Each row is a point on a landscape with many peaks, with its height.
From any point a climber steps to the highest of the 4 points nearest to it. It stops when none of these is higher. Distance is the straight distance between rows; heights are no part of it.
Kufu h=41.9: [151 130 132 134  88 123 140 120  96 156 128 145 132  89 128 116 131 115
 109 153 120]
vulan h=48.0: [148 127 134 136  71 125 149 136  88 150 119 140 129  98 138 128 137 103
 112 154 130]
Kif h=55.4: [116  92  81 136 187 181 126 113  90  96 192  80  53 137  78  68 145 157
 110 155  75]
zazad h=54.0: [126 133 115 106 143 133 130 152 148 125 138 123 126  92  98 124 121 147
  82 101 150]
denul h=21.7: [109 121 107 147  66 119 137 166 140  77 138 120 147 135 171 136 163 127
 122  91 136]
zule h=50.8: [120 115 145 150 196 128 116 136 189  85 107 111  71 154  60  96 113 196
 139 113 151]
Beva h=56.5: [128 138  75 126 122 130  75 169 108 101 124 123 138 134 129 105 165 154
  97  99 133]
kupiz h=51.5: [118 120 114 143  62 114 137 145 129 103 135 116 151 106 153 124 145 136
  98 113 147]
Subi h=33.5: [126 123 138 111 119 109 158 140 119 126 144 118 141  73 107 147 108 150
  94 130 153]
rafu h=80.1: [108 100 116 168 197 126  86 120 152  94 145  83  83 151  86 115 111 177
 135 130 140]
tori h=72.5: [135 117  91 175 152 126  77 162 116 104 122 101 110 136 127  86 150 167
 113 135 111]
vupap h=48.3: [144  96 147 121 171 139 122 105 190  96 103 112  60 123  61 112 123 210
 110  91 143]
pemav h=53.7: [131 219 146 148 146  83 141 119 131 174  73 139 157 127 172 149 160 117
 178 145 119]
gelop h=57.7: [127 185 164 140 168  70 153 117 145 190  78 147 142 105 150 147 142 130
 178 124 109]
kotu h=70.5: [115 176 163 134 168 115 122 124 100 159 115 131 173 118 160 145 127  61
 170 164 130]
tasos h=55.0: [123 133  97 115 136 118 106 170 123 109 134 117 138 102 112 116 162 152
  77 108 139]
Dugip h=59.7: [121 162 170 109 202 101 121 121 112 173 118 137 160 100 135 145 122  85
 164 136 110]
pok h=75.1: [131 170 134 130 128 113 138 115  99 148 116 138 173 129 166 130 122  58
 160 154 114]
lugop h=17.9: [158 120 173 103 152 104 113  99 107 176 125 163 130  94 114 128  98 120
 140 153  91]
Sil h=55.7: [118 149  98 119  62 162 156 118 102 129 133 143 159 150 159 145 127  47
 152 148 114]
taz h=73.3: [158 107 206  94 193 116 115  95 129 179 101 139 118 116 111 134  86 122
 154 132  98]
vanad h=19.1: [129 108 160 108 146 112 158 116 126 145 156 125 130  81 101 143  92 142
 107 147 179]
gok h=13.1: [127 131 106 125  21 161 153 107 127 132 130 157 143 164 155 130 156  94
 129  98  97]
Detib h=42.8: [134 147 152 112 159 115 120 117  82 171 116 151 131 110 137 125 117  69
 140 152 112]
vita h=16.9: [ 94 123  95 122  43 172 142  80 129 122 156 155 153 194 166 159 133  66
 146 106  97]
limaf h=38.6: [158  97 172  67 168 161 176 123 152 124 132 131  96 134  85 132  84 126
 120 105 164]
bufav h=36.2: [143 137 134 136 102 129 152 124  65 167 116 143 142 101 151 112 118  85
 113 145 101]
Bab h=75.6: [130 108  85 188 150 134  71 159  98 113 134  98 104 137 148  95 142 179
 129 154 116]
mizot h=54.1: [109  95  93 154 214 156 108 130 134  98 179  72  47 158  80  77 115 135
 131 130 124]
Livi h=65.9: [129 110 110 132 161 110  68 119 155 104 124 112  88 107  85 103 139 191
  97 121 118]
mugu h=67.0: [124 113  87 164 158 120  71 137 139 103 143 106 105 116  97  93 147 189
 104 139 121]
Mov h=40.5: [151 128 180  85 200 107 112 120 120 177 109 138 140 119 102 133 108 102
 150 155  94]
Raz h=56.0: [105 140  99 138  67 168 141  93 126 130 146 172 175 174 191 161 124  42
 179 149 116]
narog h=62.1: [ 99  90  80 184 198 133  95 145 124 101 172  83  93 150 126 102 135 157
 131 158 141]
zumi h=34.9: [185 103 171  56 186 172 187 136 150 126 106 119  86 154  80 128  66 126
 139 130 178]
lifu h=29.5: [122 124  78 148 113 133  55 190 101  98 118 117 126 185 150 119 167 126
 104 118 108]
sosat h=61.5: [ 96 150 117 147  76 157 150 105 115 148 123 154 176 160 193 153 119  45
 190 151 131]
kivo h=65.8: [118 182 146 139 138 109 138 123 102 156 102 135 174 134 156 149 133  69
 180 146 121]
Zes h=26.8: [142 148 109 126  49 144 147 126 100 124 121 139 147 131 167 125 144  86
 121 120  99]
Pona h=48.1: [133 110 122  76 161 138 115 128 152 108 129 120 119 112  66 119 116 155
  79  90 130]
Zuzu h=10.9: [124 110 154  87 163 140 138 124 134 127 148 132 126  88 102 138 103 139
 104 122 166]
Fona h=38.5: [167 103 148  62 166 158 160 111 169 119 113 130  78 127  55 125  85 160
  84 109 138]
remez h=5.7: [ 89 125  82 114  22 156 122  84 155 124 162 168 160 180 157 162 174  93
 121  95  79]
gulur h=81.1: [118 106 117 170 188 104  87 121 158  88 141 104  90 122  89 105 133 191
 117 125 154]
bita h=13.2: [152 112 188 112 161 124 128 111 115 185 142 129 120 117 116 126  77 135
 132 170 115]
tob h=36.8: [135 158 107 127  85 139 146 129  78 158 114 150 157 111 143 120 144  62
 135 152 102]
Kuze h=60.7: [115 170 163 128 190  75 131 124 118 170 104 141 167 129 152 144 130 102
 185 138 133]
taf h=52.0: [143 221 144 152 140 105 125 125 139 180  68 146 161 144 172 159 144  99
 177 140 110]
tud h=59.3: [ 90  95  64 164 181 155 113 144 100  98 194  88  87 133 113  79 143 152
 121 157 113]
Vom h=9.0: [107 129 103 127  14 144 119 103 150 112 145 160 141 163 164 155 182 133
 124  94  93]
Tok h=42.5: [131 112  84 151 118 129  71 181 109  89 132 106 131 152 146 124 175 124
 102 118 111]
Dudu h=49.3: [122 119 106 151  20 134 140 134 121 106 131 142 139 131 164 132 153 130
 115 105 117]
Vaku h=15.8: [111 124 102 129  98 128  97 184 115  80 141 114 162 164 157 123 173 119
 118  95 130]
Masu h=66.7: [126 101 134 153 188 117  88 109 175  98 133  98  72 123  79 114 111 197
 115 115 142]
pulik h=37.7: [101 126  95 129 102 117 103 181 113  94 138 126 168 116 145 132 164 148
 108  97 141]
tefe h=43.4: [173 101 153  97 166 155 147 121 174 109  94 117  53 133  72 123 116 185
 101  86 135]
nepak h=67.5: [141 125  97 139 151 108  67 153 118 111 119 115 124 121 126 104 166 176
  92 126 113]
Kebi h=56.1: [151 108 141 129 165 128 103 116 174 116 107 109  69 123  70 107 129 206
  98 111 134]
bom h=59.0: [127 184 116 171 102 124 133 105 141 158  71 143 159 163 201 161 150  87
 198 161  98]
Doso h=34.6: [151  92 207  85 175 155 170 120 146 137 123 128 112 130  88 145  51 133
 137 135 174]
mobiz h=45.0: [126 124 114 116 121 111 136 146 114 110 144 120 151  96 107 135 132 139
  77 118 158]
dol h=18.0: [131 113 153 135 106 125 152 124 113 163 150 134 139  68 119 123 108 137
 115 155 161]
domet h=89.3: [123 125 118 153  36 109 155 147 113 103 117 142 143 116 165 130 141 130
 121 118 131]
musug h=15.3: [155 101 183 107 145 107 138 107 134 152 127 137 126 104 118 136  79 128
 135 165 137]
badef h=18.1: [129 100 149 130 116 116 167 128 117 146 163 134 134  75 110 140 100 148
 108 139 166]
nuku h=29.3: [158  91 195  89 168 133 147 114 140 134 139 126 106 117 109 142  60 130
 136 152 153]
Peboz h=61.4: [140 126 117 147  59 122 157 142 113 137 121 139 136 106 155 132 136 132
 119 128 125]
seka h=38.9: [151  93 210 100 161 110 125  96 139 176 110 129 105 114 119 136  80 134
 158 159 119]
mus h=64.3: [109 111  95 181 194 114  85 129 132 107 154 100  87 137 120 109 139 175
 125 151 126]
reb h=56.9: [119 195 152 157 153  77 143 117 125 167  92 136 167 118 164 136 142  87
 192 147 126]
vavi h=29.6: [187 112 167  86 167 163 180 134 157  98  77 126  69 139  72 102  85 180
 118  95 161]
pir h=34.3: [157  89 181  78 164 153 164 131 146 146 139 121 113 118  92 135  72 131
 125 140 187]
fuso h=60.8: [124 131 104 114 156 133  93 152 142 112 139 105 126 113 103 118 153 164
  75 110 121]
zad h=22.8: [ 89 121 119 158  31 131 118 147 137  82 137 136 155 162 179 139 169 127
 136  91 129]
gami h=35.6: [120 142  85 110  35 165 153 100 110 134 138 155 162 166 161 157 148  64
 141 119  92]
fol h=43.0: [144 106 136  64 169 148 152 131 163 130 125 139 108 123  66 132  88 148
  88 109 159]
Met h=45.3: [157 239 131 102 142  98 161 124 161 200  82 160 155 115 153 153 160 111
 149 104 108]
takap h=15.0: [ 77 122 108 144  55 121 106 152 129  71 144 133 136 172 173 143 170 125
 135  90 124]
vepe h=32.8: [120 131 126 151  88 106 153 144 109 126 154 126 162  89 137 131 121 141
 100 125 157]
Pagop h=36.1: [117 148 111 140  88 110 138 159 113 104 138 124 150 108 141 138 143 147
 108 108 153]
bufar h=16.2: [ 93 124 112 147  14 116 119 132 154  90 132 136 140 174 162 149 167 127
 135  83 111]
givo h=26.4: [138  99 183  96 159 131 162 124 141 149 144 131 120  98 115 130  66 147
 120 151 157]
vol h=66.0: [120 180 128 155 116 124 155 103 114 143 106 135 172 151 176 136 122  65
 186 150 127]
Fefit h=14.5: [114 126  74 109  16 149 127  88 139 120 140 166 149 169 160 154 158  88
 126 100  96]
Goven h=66.8: [ 82 101  94 170 210 135 100 128 136 101 159  84  77 142 100 102 127 170
 128 142 146]
sude h=65.4: [119 157 117 135 100 141 157 110 108 151 115 137 177 157 170 141 122  47
 187 166 121]

Where does a climber stop that starts at each point below?
Met => pok
tasos => Bab
remez => pok
Fefit => pok
gok => pok
Fona => gulur
vavi => gulur
nuku => Bab
givo => Bab
